Points on a hilly landscape, in no order, each with its height.
From any point a ball rolls to the lowest of the 2 points nearest to it. It stops when none of these is lower. Distance is the straight distance between rows; heights are no part of it.
Q_985: [126 101  32  88 182 106  98 146 129 130 135 119 133 123 156 131 114 194
 161 109 136  88  95 117 149 127 129 144 203 111 132 124 215 144  93 130]  (h 561)
Q_698: [105 122 115 202 105 134 127 150 171 152 120 136 151 140 148 177 110 124
 102 201 134 112 149 109 133 155 126 101 124 108 126  98 127 125 175 128]  (h 524)
Q_363: [175  95 112  53 193  88  85 161 104  87 148 130 129 112 120 115 101 130
 149  89 132  93 106  69 127 144 165 132 148 116 132 164 154 119  93  64]  (h 599)
Q_34: [164  52 116 128 104 120 113 181 105  73 184 118 105  91  91 134 127 108
 154  78 137  88 135 114 109 166 148 154  70  97 123 149  90 124 151  70]  (h 450)
Q_939: [111 162 174 186 115 164 130  76 142 174 102 143 130 143 113 130 142 117
  81 172 136 186 152 138  89 121 117 101 140 158 150 114 125 126 116 189]  (h 540)
Q_941: [128 153 136 130 225 131  89 101 157  85 166 131 140 101 119 127 100 161
 174 140  98 165 118  58 107 129 109 144 114 171 155 145  96  92  67 107]  (h 680)
Q_357: [147 140 211 117 128 133 133 117 110 113 153 125 115 112 137 118 160  76
 128 133  94 138 159 107 123 128 118 123  77 136 140 138  67 137 146  98]  (h 141)
Q_975: [ 82 139 100 188 127 124 121 139 151 151 127 129 147 143 119 159 102 149
 107 168 133 133 142 120 142 135 127 140 125 129 117 117 134 122 132 154]  (h 384)
Q_469: [129  91  94 178 112 106 124 203 153  90 135 143 158 104 121 153  86 147
 122 146 120 105 142  81 152 155 138 141 104 117 107 125 113 126 171 139]  (h 464)
Q_936: [135 104 114 108 103 113 142 148 104 178 110 121 114 136  85  77 131 139
 124  84 188 108 118 184 106 116 135 152 131 127 118 150 159 141 119 153]  (h 669)
Q_505: [129 165 218 179 165 136  96 116 169 132 128 143 153 106 144 109 128 115
 119 172  93 165 151  65 117 116 101  91 103 151 186 132  75 113 114 166]  (h 59)
Q_607: [157 100 157 122 106 150 130 139 149  74 154 109 122  89 161 167 155  90
 139 133 105 117 143  68 140 149 121 126  81 113 126 132  60 127 192  50]  (h 274)
Q_811: [132 108 136 127  64  94 162 168  86 135  83 159 104 168 136 118 134  75
 104 108 124  89 143 165 148 154 170 111 156 105 101 109 153 172 195 157]  (h 194)
Q_879: [124 116  75 112 193 125  82 140 154 117 132 150 143  99 122  91  83 196
 157  96 133 145  99  98 113 100 134 145 175 166 128 163 166 100  60 143]  (h 89)
Q_640: [157 138 120  77 221 126  95 126 141 118 114 149 160 116 154  71  75 165
 145 102 118 151  83  75 130  86 125 123 177 177 165 160 171  98  73 123]  (h 188)
Q_633: [140 107 123 134 114 131 132 147 157  78 165 114 131  96 127 169 138 124
 139 145 119 122 131  85 127 145 119 139  79 116 112 121  70 113 166  71]  (h 193)
Q_586: [133 173 183 106 207 152 110  52 148 138 111 113 155 121 168 104 116 132
 140 146 114 175 108  91 123  88 107  99 157 164 183 134 151 116  70 112]  (h 264)
Q_122: [175  98 194  77 114 118 118 150  79  93 170 140 106  96 120  84 160  57
 156  58  97 114 149  99 106 132 141 132  80 114 143 175  73 145 150  76]  (h 268)
Q_864: [119 180 199 133 174 158 110  28 158 146 123 116 155 121 152 119 145 123
 133 148 111 185 121 107 109  96 102  95 144 143 182 120 131 112  85 129]  (h 232)
Q_651: [138 149 156  72 139 128 134 112 113 136  94 129 151 133 148 117 131 128
 116 113 117 139  99 119 147  99 133 111 148 134 135 146 157 118 109 128]  (h 355)
Q_604: [ 97 117  86 176 121 114 115 176 149 119 149 138 119 102  55 117 100 161
 120 120 139 145 138 115 108 145 117 177  99 147 115 134 101 130 108 171]  (h 518)
Q_722: [110 123  84 127 107  98 143 161 110 133  86 140 149 188 169 169 119 122
 119 143 113  68 125 156 172 136 147  99 147  75 114  93 175 150 209 137]  (h 347)
Q_907: [149 144 178  57  97 129 156 117  91 141 103 125 114 151 133 115 185  85
  99 106 127 131 112 159 138 113 134 108 131 111 122 134 143 143 154 113]  (h 520)
Q_767: [110 157 138  96 113 150 141  72 144 129 181  95 103 142 111 170 166 117
 137 144 133 141 122 150 120 125 100 128  82 116 122 113  92 128 139  71]  (h 441)
Q_8: [176 104 120  61 200  99  99 143 125  59 182 125 127 105 125 131 112 126
 157  97 124  96 107  72 113 153 150 122 130 114 141 158 137 116 108  44]  (h 620)
Q_508: [118 155  67 121 121 141 153 108 106 174  72 101 149 177 164 162 165 136
 123 139 122 122 115 187 159 113 125 126 182  85 132  87 183 142 142 171]  (h 236)
Q_992: [108 121 175 214  55 146 156 136 113 128 104 134  79  97  88 125 129  84
 103 162 134 133 163 143 113 141 117 131  88 158 105 102  52 144 122 197]  (h 565)
Q_775: [115 142  71 122 143 129 130 103 113 146  85 108 162 167 199 168 118 150
 132 163 109 101 110 144 182 120 127 108 197  86 145  82 203 128 122 137]  (h 222)
Q_504: [151 144 192 161 182 144 114 125 140 185  79 158 168 139 119  56  76 148
 131 121 120 187 127 134 125  74 122 118 121 194 153 164 127  89  87 192]  (h 260)
Q_416: [111 132  92 135 174 136  89 126 160 136 125 137 153 103 113  93  84 194
 149 103 132 167 110 117 114  87 118 151 157 174 121 163 140  97  67 158]  (h 148)
Q_126: [129 143 202 130 124 131 143 116 117 126 158 120 105 102 103 108 167  83
 140 131 101 161 154 119  95 117 120 148  71 164 148 135  52 138 126 120]  (h 108)
Q_588: [114 147 180 145 145 146 124 102 134 172 104 130 144 124 111 107 132 132
 105 139 127 178 135 129 105 102 123 129 116 169 142 131 119 110 107 151]  (h 302)
Q_417: [102 149 121 164 141 143 103  83 176 134 142 118 158 134 161 175 110 147
 118 193 137 138 127  98 141 130  99  94 139 115 146 109 143 102 112 118]  (h 416)
Q_817: [138 136 163 150  53 137 182 122  85 148  61 158 101 153  95  90 150  83
 103 126 154 144 144 185 119 127 142 119 129 155  91 121 126 145 138 181]  (h 204)
Q_185: [102 146 118 171 126 136 124 110 146 156 106 127 157 170 158 173 123 124
 100 182 128 116 137 138 147 127 125  95 152 101 141 104 165 118 145 144]  (h 300)
Q_190: [118 129 124 107 113 118 128 126 131 115 158 122 124 128 107 144 128 129
 128 120 125 128 122 126 131 132 120 138  98 111 115 131 106 129 135 105]  (h 163)
Q_815: [115 154 130 126 169 138 108  82 156 122 145 114 147 135 166 160 102 147
 122 175 128 132 114  91 144 123 114 108 144 132 145 120 148 109  94  98]  (h 380)
Q_812: [117 144  68 155 152 130 129 141 136 166  73 118 176 130 162 101 101 201
 128 116 132 134 113 178 144  91 119 140 196 130 116 132 196 119  97 204]  (h 196)
Q_826: [124 104  82 162 110 125 120 158 159  76 198 117  95  89  63 147 133 149
 145 122 144 119 129 125  92 153 105 173  65 121 121 127  61 110 129 113]  (h 369)
Q_999: [116 130 102 139 102 114 139 151 135 137  90 131 147 168 187 189 128 108
 120 162 118  75 119 138 167 144 146  86 141  80 116  87 162 142 212 102]  (h 382)
Q_219: [123 165 125  92 170 156 125  51 144 116 150  90 131 142 182 164 130 136
 130 171 125 135 102 121 146 115 105 104 158 127 163 104 163 126  93  84]  (h 332)
Q_748: [125 131 130 129  75 148 164 130 132 141 125 118 110 164 151 173 153  86
 114 161 125 105 141 163 145 154 148  91 105 100 114  89 121 150 208  88]  (h 392)
Q_972: [180  99 203  48 113 109 114 146  72 112 141 131 113 105 133  79 158  55
 141  50 116 109 145 112 117 127 152 116 102 106 129 170 102 155 149  62]  (h 245)
Q_653: [109 120  25 107 180 110 101 140 145 100 145 129 148 138 165 150  96 199
 155 134 127  86 100 110 164 131 122 135 185 117 130 120 205 133 116 130]  (h 536)
Q_419: [138 100  91  73 131  94  98 152  98 143 114 119 124 125 114 110 122 147
 146  85 164  94 105 128 131 120 152 151 153 101 114 153 160 137 104 112]  (h 602)
Q_509: [120 130 125 146 156 134  95 140 158 147 124 146 140 107  86  73  91 181
 147  94 133 175 118 132  87  94 114 161 113 183 132 164 106  91  76 166]  (h 200)
Q_648: [118 125  99 101 129 122 114 114 150  89 189 116 110 123  96 150 132 151
 150 120 139 124 119 117 112 139 117 150  97 108 113 134 102 117 118  81]  (h 240)
Q_248: [101 145  89  88 169 145 104  69 155  86 211 107  91 113 101 148 145 170
 176 118 127 153 105 120  85 123 103 160 120 143 121 144 108 106  78  84]  (h 707)
Q_242: [139 126 106 116 197 118 101 133 156  40 194 124 128  89 104 137 114 165
 171 136 114 135 116  68  97 160 115 144  99 141 135 151  84  77  99  87]  (h 659)
Q_759: [146 176 188  95 119 159 141  58 107 160 102 103 119 153 148 147 200  87
 103 137 131 163 123 163 121 107 117 103 125 123 151 119 140 133 130 114]  (h 187)
Q_337: [ 97  97  73 208  83 110 161 185 147 115 142 146 111 111  70 137  93 131
 121 139 144 100 149 126 126 166 129 163  95 138  97 109  91 155 146 181]  (h 456)
Q_123: [115 116  47 125 170  96  99 152 160  86 149 143 158 133 156 162  82 190
 144 150 137  86 106  82 166 142 137 132 167 121 119 125 183 115 130 112]  (h 512)
Q_206: [ 87 158 111 152 164 161 102  77 160 153 134 104 135 107 122 127 120 177
 131 137 128 182 118 146 107  88 104 154 143 161 122 130 132 107  70 142]  (h 368)
Q_186: [154 132 205 163  87 146 142 125 123 132 107 151 106 149 177 142 140  60
  79 167 112 114 181 131 138 164 140  80 132 111 132 107 104 139 183 130]  (h 444)
Q_265: [151 127 202  91 122 118 128 145 100 106 140 139 131 116 145 106 140  77
 126 103  85 131 150  99 140 131 134 113  93 122 131 153  89 135 156  96]  (h 176)
Q_517: [123 101  36 112 175  98  97 158 121 146  99 126 161 112 160 105  92 209
 159 104 142  90 101 127 141 113 130 141 213 123 121 135 210 131  93 173]  (h 587)
Q_988: [130 118 167 135 114 107 132 170 107 135 101 154 141 121 126 100 113 103
  92 123 105 138 147 109 143 139 150 121 121 148 115 140 120 139 146 154]  (h 471)
Q_624: [129  82  85 120 125  76  98 189  98 149 102 133 140 122  96 102 103 144
 134  80 166  92 116 133 130 127 161 161 139 110 103 150 159 143 120 134]  (h 623)
Q_557: [ 86 158  81 172 118 166 129  80 167 164 146 102 130 165 133 186 152 129
 112 188 154 136 144 177 133 137 109 106 128 105 138  87 136 128 148 130]  (h 509)
Q_224: [105 120  99 159 112 106 123 171 144 118 140 140 145 122 107 146  98 148
 118 140 127 119 136 112 143 149 137 149 108 117 111 127 123 130 147 139]  (h 431)
Q_450: [130 102 117 117 114  93 115 176 115 151 109 148 145 122  95  89 108 136
 113  93 149 117 126 124 118 123 147 142 137 129 117 151 149 131 123 152]  (h 639)
Q_207: [169 116 193  58 115 107 121 147  90 103 141 137 131 118 145 103 143  76
 125  71 103 111 138 103 142 132 148 102 114 103 122 159 114 143 150  81]  (h 213)
Q_709: [100 171  92  91 135 172 127  44 157 130 172  79 103 146 146 188 162 145
 146 158 138 138 110 163 139 117  97 119 120 113 135  98 122 122 110  80]  (h 542)
Q_723: [160 140 233 167 107 141 126 123 114 122 104 161 115 125 175 108 132  64
  82 157 103 127 196 104 137 153 140  81 129 134 153 119  84 142 168 146]  (h 455)
Q_434: [ 88 116  64 156 141 125  95 144 168  80 193 120  99  96  61 140 124 183
 157 118 142 145 125 123  92 149 104 179  82 127 109 137  84 100  95 124]  (h 417)
Q_253: [182 130 152  95  83 126 172 143  58 179  67 142 117 177 124  85 164 127
 108  97 151 115 122 206 134 110 140 112 158 116 134 152 186 142 145 177]  (h 256)
Q_572: [103 156 119 153  96 158 148  84 144 162 139 107 109 169 120 174 167 102
 109 173 149 138 141 180 129 139 121 101 111 107 133  88 120 138 162 113]  (h 562)
Q_663: [158 118  90  57 138 133 142 121  91 175 118  97 111 122 147  89 141 192
 167  85 158 104  95 187 131 110 125 141 184  98 123 149 185 125  79 117]  (h 373)
Q_497: [113 149 121 175 152 136 112 126 129 171  55 131 182 144 161 130  99 150
  94 153 125 144 127 141 148  93 142 124 183 141 137 127 191 105 110 188]  (h 115)
Q_300: [128 176 140  81 158 169 136  25 135 134 148  78 119 140 174 163 161 130
 132 156 128 155 101 147 130  99 100 111 151 122 165  97 148 126  87  94]  (h 289)
Q_412: [138 119  62  97 140 127 138 131 113 171 104 102 137 126 158  98 137 204
 159  95 146 106 105 188 131 105 114 140 200  95 116 132 197 130  92 164]  (h 317)
Q_260: [106 168  91  69 122 156 137  63 134 135 155  83 107 145 132 161 167 138
 136 129 133 135 103 172 143 115 113 131 136  97 130 110 141 133 115  99]  (h 525)
Q_273: [136 115 158 136  60 130 184 127  98 157  98 150 101 136  71  72 137 105
 116  99 169 136 138 187 101 126 131 131 112 164 100 132 122 139 128 184]  (h 231)
Q_749: [133 146 139 164  75 133 164 124  87 161  50 162 108 195 142 137 158  76
  86 163 133 121 152 171 145 136 161 103 167 114 109  93 159 158 175 168]  (h 134)
Q_236: [153 141 117  98 190 122 114 135 120 136  73 138 186 130 194  98  71 166
 118 133 106 140  86  90 170  94 136 109 210 157 168 134 210 114  84 140]  (h 440)
Q_42: [175  83 151  54 108 108 120 136  92  85 172 111 103 123 121 131 146  88
 150  68 128  87 122 113 123 150 155 119  94  78 116 158 104 146 145  36]  (h 508)
Q_940: [164 117 181  80 134 117 116 127  95  80 184 121 116  89 100  94 167  80
 178  75  99 128 136  97  91 132 128 140  78 119 146 174  55 130 127  72]  (h 288)
Q_617: [120 157 119 106 236 137  93  90 164  71 197 122 122 107 125 130 118 166
 182 132 101 169 104  75  96 134 104 150 117 177 155 142 122  91  71  77]  (h 689)
Q_104: [123 166 212 147 152 138 119  92 140 130 162 110 119 105 117 123 165 104
 150 152 103 164 151 101  94 113 105 135  75 149 171 138  50 117 109 113]  (h 133)
Q_202: [122 113  99 147 105  99 124 173 146 120  99 142 169 143 180 180  98 125
 126 157 114  82 123  98 175 153 149 105 139  96 104 107 158 132 197 101]  (h 413)
Q_901: [127 100  96 121 120 115 120 155 107 173 119 113 106 123  72  73 118 159
 142  70 189 115 119 194  94 111 127 178 115 145 112 159 148 131  89 139]  (h 678)
Q_275: [175  55 141  95 109 124 114 157  85  65 186 119 107  94 109 126 142  92
 164  63 124  89 137 108 115 158 155 142  69  87 124 162  77 131 154  42]  (h 478)
Q_808: [112 152 150 181 155 146 103 104 148 173  76 138 181 137 151 129 112 141
  87 160 124 164 133 119 134 102 131 107 165 141 157 126 166 106  98 181]  (h 82)
Q_383: [160 166 162  85 219 160 119  62 141 137 113 110 149 111 186  85 106 152
 144 133 106 179  89 113 130  72 100 116 178 175 188 132 172 118  60 104]  (h 267)
Q_139: [157 142 113  96 168 125 126 136 117 147  75 140 180 126 177  85  82 184
 133 109 121 132  87 127 162  87 132 112 207 149 151 149 201 104  81 166]  (h 423)
Q_603: [ 86 141  76 152 171 142  96 107 173 100 175 122 123 113 113 154 104 198
 154 152 128 158 120 103 122 127 109 155 116 144 109 135 120  92  77 124]  (h 452)
Q_493: [125  65  90 164  91  83 137 203 100 131 127 147 116 129  90 121  98 102
 132  83 152  63 143 139 135 170 170 153 117 105  98 118 135 182 160 148]  (h 343)
Q_343: [ 82 147  96 200 135 140 119 114 153 168 110 120 151 157 138 162 117 137
  98 176 136 137 143 145 136 127 127 125 151 117 131 101 157 124 134 172]  (h 341)
Q_231: [144 119 163 152  75 146 155 136 128 138 113 134 105 159 168 159 141  71
  93 170 121 105 168 144 145 166 150  94 121 112 116  95 111 143 199 105]  (h 428)
Q_533: [142 149 140  92 121 128 138 124 102 156  71 128 158 152 155 116 138 132
 103 119 126 135 104 144 158  98 135 113 169 124 132 141 178 118 126 150]  (h 326)
Q_292: [158 116  74  42 160 135 138 109 112 161 145  98 111 117 164 104 152 187
 167  91 137 108  89 152 129 120 120 140 206 103 142 127 207 133  80 100]  (h 415)
Q_439: [156 116 174  99  93 145 154 122 134  92 175 109 100 112 144 157 172  81
 146 123 108 121 146 113 125 146 115 124  64 114 126 124  62 140 191  48]  (h 334)
Q_146: [117  91  99 134  79  86 161 173  84 151  82 152 107 169 122 122 137  92
 117  96 144  67 126 175 132 152 160 117 152  91 103 102 161 188 195 167]  (h 243)
Q_937: [148  72 109 146 108 122 121 179 129  72 186 126 107  81  77 137 128 120
 139  98 132 105 138 107 104 158 124 159  66 110 129 142  67 119 142 100]  (h 418)
Q_962: [150 129 188  67  95 128 159 111  96 145 121 130 107 139 107  92 180  85
 111  99 131 151 128 166 106 110 130 121 107 142 121 141 118 138 146 118]  (h 537)
Q_666: [119 160  68 110 132 148 147  87 113 152  93  91 146 175 187 178 153 143
 142 153 115 117 107 173 172 121 120 106 188  78 147  72 183 133 124 136]  (h 167)
Q_587: [ 77 134  48 141 106 139 130 118 167 127 182 108 108 145  93 167 139 156
 145 137 158 126 120 162 128 145 107 154  92 112 105 108 105 136 141 114]  (h 765)
Q_37: [134 110 149 192  99 128 135 174 149 135 109 142 140 130 172 158 106 101
  96 184 114 105 162 102 147 158 140 101 126 116 121 112 121 132 187 129]  (h 506)
Q_361: [111 105  99 207 106 125 131 187 151 104 147 138 112  98  63 130  87 141
 112 146 132 123 149 107 115 148 115 170  88 163 118 122  75 134 123 178]  (h 492)
Q_560: [124 139  89  48 130 140 135  82 123 139 155  96  98 129 127 134 167 157
 150 103 148 122  94 162 128 108 114 136 160  99 137 128 151 131 101 106]  (h 487)
Q_964: [109 103 111 147  62 111 174 158 121 132 138 147  95 138  84 127 133  91
 113 114 141 101 138 156 126 162 144 134 113 119  95 107 111 173 164 150]  (h 313)
Q_625: [158  99 106  51 155  87 100 152  98 109 139 121 123 121 124 125 117 135
 149  93 139  87  99  94 137 126 159 132 154 102 123 147 159 135 102  79]  (h 577)
Q_306: [167 144 157  95  70 136 183 125  75 164  62 145 103 182 123 100 179  94
 100 116 152 125 124 197 129 112 142 115 155 128 117 125 165 157 165 160]  (h 217)
Q_797: [ 81 108  82 205  73 116 175 163 130 133 122 152 105 128  69 134 105 112
 121 128 160 101 144 157 124 169 128 149 110 129  84  99  97 168 145 202]  (h 412)
Q_310: [164 127 184 150 161 132 100 156 126  65 151 122 139  76 134 113 131  99
 169 137  82 127 146  62 125 117 123 128  69 154 158 165  40 109 141 101]  (h 92)
Q_562: [125 136 144 168 159 149 117 136 147 178  93 153 156 122  97  71  74 179
 123 113 131 184 128 150 109  85 119 148 122 194 137 160 126  91  85 194]  (h 235)
Q_5: [132 140 129 145 206 128  91 124 159  56 170 122 137  82 110 133 104 162
 178 150 100 151 122  59 100 139 113 149  91 162 148 147  62  77  86 110]  (h 670)
Q_341: [157  90 121  76 129 101 115 144 119  80 172 124 120 122 118 141 122 118
 155  94 137  88 116 103 126 149 152 128 112  84 111 150 113 129 132  54]  (h 539)
Q_712: [139 126 201 156 105 127 139 151 101 136  98 154 118 127 143 111 121  77
  84 147 105 134 172 116 145 150 151 108 123 148 123 121 101 141 151 155]  (h 465)
Q_578: [127 131 109 116 129 130 123 110 156  73 203 102 102 104  88 156 156 152
 167 127 130 141 121 114  93 145  95 163  69 119 115 128  54  99 125  72]  (h 303)
Q_615: [122 162 211 150 158 136 106  88 149 142 137 125 143 113 132 123 145 108
 139 160 104 165 145  87 108 117 103 110  97 141 168 133  88 114 104 124]  (h 99)
Q_644: [ 91 113  52 149 170 126  76 139 165  87 179 128 114  97  79 133 109 200
 163 118 139 153 117 107  96 142 120 166 119 137 105 151 117  95  73 136]  (h 448)
Q_515: [136  98 154 148  68 103 162 183  91 135  77 171 117 139 127  97 111  81
  90 116 120 110 156 142 152 150 166 119 150 129  96 120 135 159 169 176]  (h 156)
Q_783: [ 95 132  56 130 100 146 133 119 185 101 188 105 105 120  96 179 152 150
 159 142 152 128 119 137 118 151 104 152  78 109  99  97  81 116 158  74]  (h 793)
Q_466: [139 123 204 142  80 140 163 123  95 126 123 146  83 103 115  98 153  65
 109 125 110 141 166 136 118 136 132 133  89 164 121 120  57 151 140 146]  (h 554)
Q_524: [130  94 106 125 123 102  95 163 119 134 146 131 113  99  55  87 123 141
 143  76 154 132 120 132  76 131 132 181  98 145 114 153 107 117  90 123]  (h 654)
Q_39: [136 146 167  86 106 142 151  81 141 113 180  97 103 129 129 169 176  95
 147 135 121 134 132 134 121 131 106 120  68 109 126 116  69 128 158  48]  (h 391)
Q_67: [ 82 142  60 115 142 151 107  81 166  96 209 102  90 120  90 163 150 178
 171 128 144 152 113 148  99 129  93 161 100 125 101 129 100 109  96  94]  (h 721)
Q_702: [143  72 101 123 113  91 104 193  96 134 126 132 122 105  69  92 110 122
 139  69 154 106 129 124 113 140 155 176 101 122 101 153 126 138 108 115]  (h 641)
Q_145: [ 71 126  84 211  97 131 169 140 127 159 102 141 121 140  87 133 108 129
 105 156 154 138 146 155 126 149 130 154 124 149  96  98 117 152 133 203]  (h 461)
Q_20: [160 102 163 158 126 139 120 178 127  58 160 134 119  82 119 130 122 106
 142 123 102 125 152  77 123 130 123 140  59 155 146 152  48 121 162 106]  (h 41)
Q_786: [ 85 136 121 188  97 143 160 120 130 157 117 130 107 133  85 132 127 122
 101 159 149 156 147 148 113 145 125 146 113 156 111 103 107 141 126 173]  (h 494)
Q_247: [108  65  80 172  70 100 162 181 106 140 121 149  96 121  71 121 111  93
 138  82 173  59 138 157 117 177 158 158 109 111  78 103 116 187 147 169]  (h 385)
Q_843: [169 134 147  71 165 121 118 137 109 142  80 150 169 128 161  69  84 154
 133  98 127 133  91 105 150  83 132  99 172 154 154 166 179  98  86 151]  (h 402)
Q_874: [109 147  90 161 134 125 124 113 130 149  84 119 166 175 184 180 123 129
 114 179 121  99 119 139 169 118 131  99 172  86 139  94 187 125 145 143]  (h 263)
Q_140: [126 122 129 107  70 128 163 134 127 126 157 120  95 153 114 153 155  87
 119 117 129 109 134 164 135 152 140 115  92 100 112 106 108 161 188  92]  (h 322)
Q_875: [141 133 111  93 190  99 109 142 117 114 101 144 176 138 196 130  71 153
 116 145 104 112  91  64 182 115 140 105 194 143 162 132 204 128 100 119]  (h 459)
Q_475: [110 133  72 127 114 116 150 142  98 153  75 128 146 181 153 157 145 127
 119 135 115  89 115 172 168 122 140 116 170  77 123  93 181 150 176 168]  (h 301)
Q_30: [140 151 211 150 174 149 114  98 145 177  89 141 155 121 125  76 120 131
 130 134 119 192 135 120 105  87 119 116 117 179 163 148 110  99  93 161]  (h 278)
Q_325: [138 184 218 101 139 153 129  43 124 146 130 105 121 145 156 145 198  80
 121 147 119 168 131 134 112 106 107  85 112 119 162 123 126 125 124 103]  (h 142)
Q_160: [149  81 126 173 108 113 118 213 146  91 109 146 164 100 163 154  87 125
 113 145 109 100 146  59 167 160 155 125 114 121 115 134 113 123 185 118]  (h 484)
Q_133: [ 63 141  57 146 122 151 118  99 170 123 193 102  87 129  77 155 147 174
 152 125 155 159 126 158 107 132  93 170  88 129 103 123 102 125 113 123]  (h 739)
Q_500: [133 176 156  92 140 169 133  44 121 157 111  86 130 141 155 149 178 121
 117 142 130 166 108 161 130  91 108 113 143 121 151 114 149 123 100 118]  (h 239)
Q_763: [151 131 185 104 117 127 136 120 118  80 195 111 104  98 109 120 175  86
 167 109  93 140 140 109 100 129 113 152  56 130 149 152  41 130 143  76]  (h 312)
Q_451: [132 128  86 107 169  88 110 152 136  91 131 148 167 136 174 154  74 160
 129 148 119  93 101  73 179 132 138 116 172 125 134 130 192 124 125 110]  (h 485)
Q_188: [169 143 135  86 107 133 159 136  81 167  65 132 151 162 152  97 154 143
 112 106 132 121 110 179 150  98 132 109 172 117 138 148 196 120 136 170]  (h 294)
Q_576: [134 118 195 181  73 142 150 137 105 124 100 151  89  94 113 101 128  73
  98 148 118 136 167 130 120 140 132 126  95 171 118 114  58 146 133 180]  (h 559)
Q_514: [118 122 143 120  80 122 162 135 117 134 145 134  96 141  94 126 144  90
 111 116 131 126 135 154 127 145 139 131 110 119 105 118 112 160 164 128]  (h 258)
Q_394: [123 185 205 113 159 148 122  28 150 128 152 102 133 131 161 142 169 102
 140 153 117 161 129 108 114 114  93  82 120 126 177 124 122 118 104  99]  (h 189)
Q_823: [100 159 150 154 153 160 112  73 149 167 120 111 146 121 123 131 130 152
 107 146 129 180 129 132 108  93 112 131 126 150 142 127 126 104  85 145]  (h 329)
Q_24: [101  89 100 184  44 112 180 171 113 131 116 155  93 129  89 123 108  83
 125 101 154  74 149 163 133 178 150 138 116 112  77  99 108 176 161 192]  (h 364)
Q_88: [ 95 151 145 195 114 159 140  87 141 171 121 124 114 131  94 129 137 123
  93 172 148 177 151 149  90 127 113 131 121 157 133  99 113 129 116 181]  (h 521)
Q_798: [117 145 114  86 204 130  97  82 150  77 204 122 105 103 100 128 139 168
 183 109 113 160 105  94  72 131 108 159 121 158 139 155 103  90  72  85]  (h 698)
Q_166: [145 139 158 135  54 137 176 115  79 150  58 149  95 173 118 112 169  68
  95 134 145 135 140 182 131 133 156 113 144 133  95 108 141 159 166 163]  (h 177)
Q_569: [110 126 112 177  95 111 165 148  95 153  56 159 125 185 141 148 127  85
 100 159 126  99 153 165 156 140 159 112 158 110 102  90 163 161 189 173]  (h 83)
Q_336: [134 144  59 123 158 130 140 124 128 161  81 108 167 131 179 106 120 205
 147 119 119 129 102 176 152 101 107 132 216 113 115 112 208 124  88 180]  (h 251)
Q_761: [ 92 156 103 124 124 159 121  58 170 132 185  86 106 134 122 182 156 145
 146 167 144 150 130 146 118 127  91 132  91 121 122 103  95 111 120  77]  (h 496)
Q_281: [151 116 104  89 193 113 110 128 150  46 190 128 135 101 122 141 111 149
 159 123 118 114 116  67 116 153 126 132 113 123 130 143 115  96 117  58]  (h 643)
Q_545: [123 119 146 177  96 104 148 167  95 150  53 176 134 163 149 124 112  90
  80 155 119 117 157 137 153 142 166 110 164 133 103 114 158 147 166 182]  (h 128)
Q_719: [128 122 142 136 113 100 124 172 118 125  96 146 158 148 168 152 100 110
 105 146 108  98 136 111 175 141 157 102 146 106 115 128 157 136 166 126]  (h 437)
Q_868: [131 145  96 166 155 133 127 143 120 175  40 123 188 150 172 112 102 176
 111 135 122 136 117 167 153  85 130 128 203 132 134 120 208 108 107 204]  (h 149)
Q_851: [139 129 111  76 188 112  90 129 139 112 135 140 145 110 124  97  94 166
 148  93 132 133  98  82 120 104 137 133 159 151 139 158 154 108  75 119]  (h 135)
Q_164: [112  86  93 152  88  78 147 189 107 138 115 154 125 156 114 127 106 111
 121 101 142  65 139 150 137 161 161 128 137  95 100 110 148 183 185 153]  (h 299)
Q_425: [139 126 144 132 114 130 138 126 137  75 206 109 102  93  86 146 164 117
 161 126 113 141 137 121  86 136 102 163  53 130 141 137  34 116 136  81]  (h 346)
Q_373: [139 114 147 104  95 110 148 152 104 156 102 144 130 141  95  89 135 118
 100  95 153 126 123 168 115 118 144 131 138 135 117 149 150 141 140 155]  (h 655)
Q_352: [108 149 180 201 148 142 107 123 155 160  88 160 171 137 144 127 108 127
  74 178 108 165 151  99 125 123 123  89 154 141 162 127 149 105 112 192]  (h 52)
Q_688: [137 128  74  37 153 131 129  98 120 127 163 102 110 132 154 135 154 159
 153 109 132 105  85 135 146 122 117 133 187  97 144 116 184 141  97  93]  (h 453)
Q_573: [147  99 136 170 114 145 124 163 152  63 162 110 118  81 119 161 138 115
 131 145 118 123 141  79 116 134 113 145  67 139 138 129  49 122 171  91]  (h 110)
Q_135: [155 155 127 103 223 151 105 101 150 131 109 132 164 108 175  82  85 177
 140 123 107 172  87 107 132  74 110 127 179 190 165 141 176 106  56 124]  (h 229)
Q_525: [159 130 149  58 142 119 123 129 109 139  95 138 152 123 143  84 114 144
 129  91 140 125  95 121 137  94 131 112 160 132 142 168 163 110  98 133]  (h 381)
Q_221: [156 103 187  86  76 115 152 158  93 114 132 146 104 144 148 114 151  63
  97  83 110 109 158 140 153 153 155 111 120 107 115 137 118 158 186 105]  (h 474)
Q_477: [142 122 198 101  80 124 169 119  90 135 118 146  93 115 104  83 165  71
 110 104 123 147 151 152 102 132 133 129  97 157 111 129  89 150 148 132]  (h 548)
Q_3: [149  82 142 189  92 133 116 205 149 102 101 145 146 108 185 160  96 102
  95 165 107  96 174  62 161 163 148 112 126 132 128 123 111 131 203 126]  (h 495)
Q_662: [ 72 155  89 160 161 160  97  78 175 131 168 102 123 114 123 162 117 182
 147 157 133 167 123 132 122 111 100 148 127 147 111 127 121 107  72 126]  (h 414)
Q_613: [109 112 115 160  80 123 164 144 123 156 105 152 111 127  57  78 112 128
 116 102 172 131 135 171  97 128 125 152 120 165 102 133 124 140 116 198]  (h 266)
Q_622: [116 150 188 192 148 136 102 129 164 143 115 156 162 124 145 131 108 125
  88 182 102 154 154  77 126 130 110  87 120 140 167 130 111 112 115 172]  (h 19)
Q_106: [120 138 157 140 132 109 120 161 118 148  90 146 157 143 146 135 105 117
  93 149 114 134 137 109 154 130 147 116 140 133 126 138 148 124 137 146]  (h 457)
Q_841: [113 110 100 139 122 126 120 144 137 155 142 128 103 109  54  75 119 164
 142  78 170 142 129 170  69 115 114 181 103 161 112 152 118 117  84 148]  (h 665)
Q_882: [ 85 158  88 179 124 156 118  74 190 149 149 105 150 147 152 185 129 149
 116 192 147 138 136 141 131 130  96  96 145 108 144  93 139 103 126 122]  (h 458)
Q_700: [146 122 169  72  80 107 147 151  87 136 108 140 105 160 140 122 162  74
  93  99 114 110 128 159 149 136 160 104 142  99 112 128 147 160 184 117]  (h 497)
Q_465: [152 113 177 116  84 131 151 149 111 114 129 136 108 148 166 136 140  70
  98 124 106 110 160 135 161 156 151 104 110 113 115 120 109 146 198  96]  (h 454)

Call two points neighbours if one is among the 2 nearest of the other. Go from one point of each pair to the other, from neighbour to neighbour, staying as low as possible. Name the highest point that can't be avoided.
Q_879 / Q_514 | Q_939
Q_126 / Q_622 | Q_104
Q_190 / Q_622 | Q_425
Q_24 / Q_569 | Q_247
Q_826 / Q_325 | Q_603
Q_879 / Q_325 | Q_383

For each start below, name the point where the ball stops.
Q_603 | Q_879
Q_37 | Q_666
Q_709 | Q_20
Q_763 | Q_126
Q_477 | Q_514
Q_106 | Q_666
Q_688 | Q_622
Q_67 | Q_625
Q_123 | Q_166
Q_557 | Q_325
Q_939 | Q_879
Q_247 | Q_569
